A landscape with many valleys, sampled at points; each row gives a point and its height.
A ball rolls from a point to the lowest of its 2 nearest points, and stops where none of them is lower. Distance is the straight distance between rows; heights are no part of it.
K118 height 6.23: [ -2  -9   1 -34  -8  52 -18 -42  11   0  36   6 -59 -25 -51 -15 -11 -10
   8 -69  12]
K767 height 4.80: [  4  -6 -29  15   5  55  27  21 -23 -21  -6   1  38 -33  42 -28  -9   0
 -27 -29  34]
K754 height 6.08: [-41 -15 -18 -40  32 -54   5   4 -24  72 -16 -21 -32  12  13  34  16  -6
 -30 -32   4]
K109 height 1.29: [-44  -6 -61 -22   9 -45  19 -24 -17   4  -7  76 -12 -23  30 -16 -65  15
   5   1  20]
K963 height 7.00: [-18  38  26  22 -17  31   0  52  -2 -20 -21 -20  36  21  22  23  31  14
 -24 -33  34]
K292 height 4.33: [-17  32  -4  -2 -23 -34  20  49  27 -47  -6 -22  10  24  59 -23  21  -4
  15 -10  64]
K918 height 5.01: [ 43 -12 -16 -17   4  48  55  18  21 -67 -25 -35   8 -18  45 -42  -7 -22
   5  16  21]
K2 height 5.33: [-12 -12  37 -30 -26 -19 -27  -7  58  -7   2 -29 -56  19 -15 -12   7 -33
  33 -32  51]
K26 height 6.62: [ 11 -40 -10   8  -7  -8  29 -11   7 -18 -25 -23  25  20  24 -24   4 -22
  -9  30 -27]
K401 height 4.88: [ 18 -25  -7   3  -9  68  29  18  17 -33 -19 -13   8 -23  23 -28   2 -28
 -16 -14  51]
K409 height 2.05: [ 43 -44 -16 -10  24  14   8 -52   5  -6  22  -7   8  -5 -28 -32 -18 -23
  23  50 -56]
K529 height 6.24: [  5  36  -9 -39 -11 -27  21  -4  40 -75 -21  33 -14  17  12  -9 -21  24
  11  44  27]
K146 height 6.80: [ 19 -30   8 -21 -11 -19   7 -37  50 -32 -37   7  -2  34  -7 -18 -22 -13
   8  68  -9]
K638 height 3.11: [ -7   7   4 -48   5  -9 -45 -68  -6 -35  60  11 -28  21 -61  18 -21  12
  38  27 -16]
K713 height 6.43: [ 25  45 -11  25  18  16  11  20 -28 -26   4  23  60 -16  24 -20   0  42
 -15   4   4]
K355 height 1.76: [ -5   4 -26  46  21 -53  -8   3 -52  61 -26  -1  57   9  16  14 -18  14
 -30  10 -38]
K41 height 6.94: [ 59   7  52  51  28  35 -13  -9  29  17  -9  75  36 -53 -29  -3 -38  25
 -27  46  15]
K983 height 6.88: [ 15  37  51  29 -12  -8 -24  24   5  -7  11   0  27  29 -29  22  53  19
  10  29 -30]
K684 height 6.91: [ 69  -8  21  24  38  37  19 -28  43   0  -6  56  24 -50 -25 -13 -63   6
 -17  64 -19]
K137 height 1.01: [ 13  22   2  -1   0 -14   0 -23  -1 -22  18  24  10  21 -31   2  -2  24
   7  51 -22]
K193 height 0.94: [-10  20 -26  29  12 -40 -12 -14 -45  42  13  51  20  -4 -23  21 -31  39
   1  23 -17]
K856 height 7.21: [  0  43 -12   5  -3  46  16  38 -53  -8  63 -18  -6 -33   4  -7  49  20
  11 -61   0]
K478 height 1.59: [-10  -1 -30  32  17 -10   7   0 -31  19 -25  18  57  -7  37 -14 -34  20
 -26  -1  -4]
K312 height 2.98: [ 16 -24  17  44  27  -4 -19  33 -16  57  10 -46  20 -15   2  36  55 -22
  -8   3 -57]
K605 height 6.54: [ -8  19  26 -19  36   6 -20  14 -15  81  29 -21 -21 -12 -36  51  48  -2
 -18 -45  -7]
K354 height 6.05: [-37  22  23 -51 -12   5 -32  -5  -8 -35  40 -46 -53  18 -40   3  24   3
  23 -54 -13]
K221 height 5.63: [-53  26 -23 -48 -16 -55 -18 -28  15   1   3  52 -51  16 -12  28 -32  22
  23   1  42]
K267 height 6.87: [ 34 -14  16   0  12  17  18 -33  52 -14 -28  39  14   3 -19 -12 -48   4
 -14  58 -10]
K133 height 5.78: [-40  41 -56 -29  -9 -23  20   3 -50 -27  25  22  -2   5   9  -6  -1  47
  11 -20  -7]
K884 height 6.36: [  2 -42  -5  24  12 -21  -5 -25  -5  60  -5 -24  16  12 -19  19  -6 -31
   2  21 -59]
K771 height 6.22: [-19 -32  -7  -2  36 -33   1  -3 -18  85  -8 -40  -5  13  -5  38  14 -23
 -27 -13 -42]
K967 height 5.73: [ -7 -18   1  33   0 -18  -2  22  36  18 -51  22  31  -7  50 -17 -36 -17
 -10  -5  78]
K222 height 4.43: [  0 -57 -27  26  -2  28  33  33  -9   8   4 -50 -34 -24  55 -56  -6 -70
   4 -15  55]
K740 height 2.56: [ -5  -3  26  33  -1 -14 -22  28  18  18   0 -57  26  30 -10  31  50 -16
  -9  14 -56]
K353 height 6.66: [-20  28  40 -23   8  -3 -37  10   4  27  31 -45 -27  19 -44  45  46   5
   8 -39 -30]
K242 height 6.97: [ 26 -15  36  20  10   3 -40   3 -31  48  12  11  -8 -19 -33  38  47  -3
  34   8 -51]
K806 height 2.90: [ -4   0  -1 -82  -3   7 -27 -62  20 -69  33  17 -53   3 -50  -6 -33   0
  37   7  10]
K584 height 5.88: [-11  48   7  -8  -1   4 -11  14 -32  29  40   7  -8  -7 -29  28  31  32
  19 -38  -8]
K589 height 5.58: [  0 -47  34  15 -13  12  -2 -15  41  42 -38  -6   8  28  -7  15 -11 -24
  -4   6   4]
K881 height 6.53: [ 30 -62 -14  49  13   8  22 -19  -3  18 -33 -20  64   4  23 -28 -19 -30
 -19  40 -38]
K631 height 4.22: [ -9 -76 -29  18   7   7  34   6 -21  38 -10 -43 -23 -20  48 -29 -14 -48
  -1 -24   7]
K984 height 7.13: [-12   3 -22 -13 -13  50  30  21 -32 -24  35 -32 -19 -16  23 -28  25   4
  -7 -49   3]
K620 height 3.30: [-26 -19  21 -40  -1 -17 -42 -47   4 -16  26 -31 -36  32 -58  16  -8 -12
  32  -5 -25]
K642 height 1.11: [-44  11 -43 -11   4 -39   0 -15 -27  32  -7  51  -8  11  -4  22 -45  36
  -7  -8   6]
K328 height 4.73: [-27  20 -47   0  -3  22  17  30 -39  -3  -4  20   9 -36  48 -15 -13  21
 -18 -68  51]
K961 height 3.62: [-10 -22 -16  39  13  10  18  43 -38  12  24 -77  17 -11  34  -1  43 -22
 -13 -12 -53]
K506 height 4.66: [ -6 -35   4  14  -9  19   8  39  17   6  18 -71 -62   1  44 -36  17 -69
   6 -28  56]
K416 height 3.31: [ 17 -18  -5  62  20   1  -8  49 -58  33   7 -30  47 -35  30  13  54 -15
  -1  -2 -48]
K880 height 1.33: [  9  -9 -12  -1 -17 -48 -15 -54  -1  -2   8  12   7  41 -36  15 -28   3
  -8  85 -35]
K141 height 5.87: [-52  29 -44 -38 -15 -27  21  15 -53 -23  26 -25 -42   7  26  -5  21  26
  15 -46 -10]
K788 height 6.01: [ 13  26   2  11  32  -1  15 -26  19 -18 -36  69  36 -42  14 -19 -88  30
 -46  52   8]
K266 height 6.49: [ 34  30  19  46  11   4 -11  35 -37  -5   3  14  57 -16  13   3  43  24
   4  11 -22]
K659 height 2.67: [ 15   5 -19 -60  16  38   3 -60  22 -40  35  32 -36 -26 -38 -21 -41   1
  23   6 -12]
K238 height 6.35: [  3  12 -10  14  -3  62   3   0   2  45   1  17 -16 -29 -23  27  -3  -4
 -30 -73  44]
K55 height 5.35: [ 49 -52  38 -15  -7  64  13 -29  66 -29 -16 -34   3   8 -16 -28  -4 -44
   5  26  -4]
K808 height 3.83: [-40  -3  22 -14 -12 -42 -16  26  20   5 -20 -64 -32  39  19  29  44 -19
  -3 -17 -12]
K905 height 5.89: [-27  -5   6  15 -14 -60   0  21  16  21 -49  -9  15  36  31  19   2  -4
  -3   2  22]
K236 height 1.68: [ 43 -22  -5   6   3 -26 -20 -43  -7  -6  24  -6  16  17 -41  -8   4 -21
  19  86 -63]
K980 height 5.79: [ -2   7   5  16   1  18   4   1  -3  33  12  14  19   3 -18  14  -1  17
  -4 -19  -4]
K766 height 2.44: [-16  37   8  31 -28 -63 -13  26 -11 -15 -39 -12  48  55   6  18  14  22
 -34  32 -23]
K79 height 3.95: [-13 -59 -18  18   9  27  26  20 -31  19  12 -78 -23  -9  42 -22  15 -48
  -9 -16 -40]
K582 height 6.31: [ -2  71   2 -34 -11   1  17  10   9 -74   0  37   9  21   0  -1   0  56
  -6  18  23]
K446 height 7.46: [-22   0 -77 -58   2   1  39 -25 -45 -46  42   8 -36 -22  21 -42 -15  17
  24 -14 -18]
K279 height 3.53: [-36 -16  32 -33 -11 -41 -40 -20  26   4 -10 -53 -40  44 -29  34  18 -24
  16  -7 -24]
K399 height 6.15: [-10 -19  22 -56  -2  26 -28 -35  -1 -40  46 -32 -72   2 -53 -25  -7 -17
  24 -65   3]
K870 height 6.72: [ 26 -70   1   3  -6 -19  25 -22  49  -9 -42 -14  15  18  31 -34 -14 -43
  10  50   4]
K876 height 6.95: [-17  42  43  20 -19  -3 -11  26  16   1 -17  -3  27  43 -14  34  23  29
 -15  -6   5]
K154 height 1.45: [-19  11 -48   4  12 -30  18 -10 -19 -18 -30  53  30 -16  45 -30 -52  31
 -21  13  11]
K417 height 5.72: [ 21 -30   5  41  16  44   8  -5   3  46  -3  14  43 -20  -5  -1 -18 -10
 -11  -6  -2]
K875 height 4.65: [-32  39 -36 -15 -21 -14  23  50 -21 -22   7   3 -20 -17  58 -20  11  18
   3 -64  73]
K310 height 6.89: [ 23 -16  18  14   4 -14 -45 -33 -40  40  17  45 -19 -17 -51  34  17  16
  36  46 -43]
K255 height 6.45: [ 14 -53 -13  33  10 -22  11 -40   5  39 -26  14  29  17 -12 -11 -40 -19
 -10  46 -40]
K226 height 5.46: [-18  -9  30 -50 -25 -21 -32 -35  72 -12   0  23 -51  25 -35  -2 -22 -16
  36   2  48]
K176 height 6.68: [ 23  11   9  51  -2 -48 -32  41 -39  23  -8 -12  37   1  -3  32  57   1
  -2  33 -69]
K127 height 5.70: [-40  37 -39 -40 -18 -41   7 -13 -13 -40   6  51 -19  19   7   4 -20  38
  12  15  21]
K275 height 5.95: [-20  10   3  14 -14 -44  -3   0   9  -3 -45  34  20  34  14   9 -27  31
 -19  25  19]
K387 height 7.38: [ -7  30 -57 -40   4  34  38  -3 -45 -37  66  13 -19 -41   6 -40   4  27
  16 -44  -6]
K651 height 6.42: [ -1  26   4   8  22  36  -4  34 -26  66  16 -16   1 -25 -10  41  28  -3
 -35 -69  32]
K817 height 6.98: [ 40  13  66  48   1  18 -23   1  26  28  -6  49  27  -5 -48  18   0  30
  -6  36   6]
K121 height 5.96: [-34  64   8 -41 -22  12  -7  20 -15 -16  34 -19 -30  14 -21  22  39  33
  10 -60   7]
K126 height 7.06: [-21  21   6  -5 -27  37  12  46  -2 -26   3 -34 -15   1  24   3  38  -3
 -11 -55  43]
K430 height 2.21: [-11   9  13  16 -29 -48 -16  12  11  -4 -18 -33  22  60 -14  27  27  -8
 -17  41 -53]
K801 height 5.98: [-40  16 -23 -30  -3 -32  10   3 -22  29  -3 -14 -28  16   7  25  10  15
   2 -38   0]
K698 height 7.30: [ 31  44 -18 -30   2  55  16   8 -36 -42  77   7 -12 -48 -11 -32  41  25
  27 -42  -5]
K315 height 6.58: [  2  47   7  35   6 -32 -16  51 -44  11  16 -11  37  -2  10  32  60  19
   2  -8 -42]
K142 height 5.47: [ 19 -53  54   3 -27  50 -10 -13  75   4 -30 -23  -6  18 -17  -4   4 -47
  -1   7  30]
K774 height 7.03: [ 30  11  57  36   5  10 -32  13   0  61  -1  29   9  -8 -40  47  28  17
  11  -1  -9]
K583 height 5.69: [  6  -8  23  35  -3  31 -10   9  35   0 -60  37  53  -8  36 -11 -39  -2
 -41   8  60]
K885 height 6.78: [  3  29  52  -1  -6  -4 -45  12  11 -12  33 -37  -2  21 -43  27  66   3
  30   4 -45]
K475 height 6.06: [ 32  26 -28 -13  27   8  42 -10  23 -57 -37  44  14 -40  36 -21 -76  17
 -15  39   3]
K949 height 4.92: [-10 -21  25  10 -11  54  -9  44  15  21  -9 -71 -57  -3  13  10  33 -63
 -20 -45  45]
K329 height 4.12: [-27   5   3 -19 -29 -40   9  25  17 -33  -9 -37 -19  30  32 -15  35 -10
  21  -6  17]
K563 height 5.99: [-11  -2   4  19   6 -31  -1 -18  28   4 -52  71  23  -6  15  -9 -72  26
 -36  38  24]
K47 height 2.40: [ 12 -47 -22 -39   5  32  21 -52  12  -9  19   4 -23 -19 -15 -38 -31 -25
  20   4 -19]
K850 height 6.37: [ 14  56 -27 -19  12  25  29   9  -5 -56  14  47  21 -23  10 -16 -20  46
 -12  -5  10]
K265 height 5.80: [-14 -34  -8  30  -6 -28  12  30   4  10 -49 -26  33  12  61  -9  -2 -21
  -9  -1  36]
K172 height 5.56: [-34 -14  -7 -54 -14 -26 -32 -61  23   3   9  35 -51  21 -35  15 -44   0
  34  10  20]
K803 height 5.18: [ 51 -36  15 -31  -5  59  29  -5  45 -71 -14 -62 -20  -4  19 -45   8 -47
  16  18   7]
K576 height 6.82: [ 52 -33  20  38   9 -15 -25 -21 -43  26 -15  58  10 -28 -30   9  13  16
  12  72 -48]
K691 height 5.66: [  6 -25  29  36   0  33  -6 -10  36  41 -41  37  32  -1  -8  12 -42   0
 -32  -3  29]
K476 height 6.30: [  4  21  -9 -10  -6  52  -7 -22  -4  39  44  33 -35 -39 -47   9   1   4
   2 -76  16]
K591 height 6.76: [ 37 -19   1  49   8 -28 -17  13 -58  22 -12  27  37 -20  -3  10  30   2
   9  43 -57]
K231 height 5.14: [ -7 -18  47 -17 -26  34 -25  11  35 -11   1 -60 -52  10  -6  -3  32 -42
   5 -45  24]
K730 height 6.14: [ 35  15 -16 -27   6 -22  39  -6  62 -67 -40  26 -12 -13  33 -26 -54  -5
  17  55  23]
K78 height 0.75: [  6  32 -30   2  20 -12   4 -21 -22  -9  25  62  18 -13 -18  -2 -29  43
   2  38 -12]
K191 height 4.51: [-19  24 -16  14 -17 -11  19  59  14  -7   7 -28 -16  -2  54 -22  12 -22
   0 -46  98]

Two balls start at each pair of points below. Name the first point that both come to, or write never.
K803, K267 -> never
K279, K876 -> never
K698, K850 -> K691
K41, K242 -> never
K651, K774 -> K691

Write out the way that a ball takes from each point below.
K808 -> K279, K620, K638, K806, K659, K47, K409, K236, K880, K137, K78
K2 -> K231, K949, K506, K222, K631, K79, K961, K416, K312, K740, K430
K142 -> K55, K803, K918, K401, K767, K328, K875, K191, K292, K329, K808, K279, K620, K638, K806, K659, K47, K409, K236, K880, K137, K78
K817 -> K41, K684, K267, K146, K870, K26, K881, K255, K884, K771, K754, K801, K141, K133, K127, K221, K172, K226, K2, K231, K949, K506, K222, K631, K79, K961, K416, K312, K740, K430
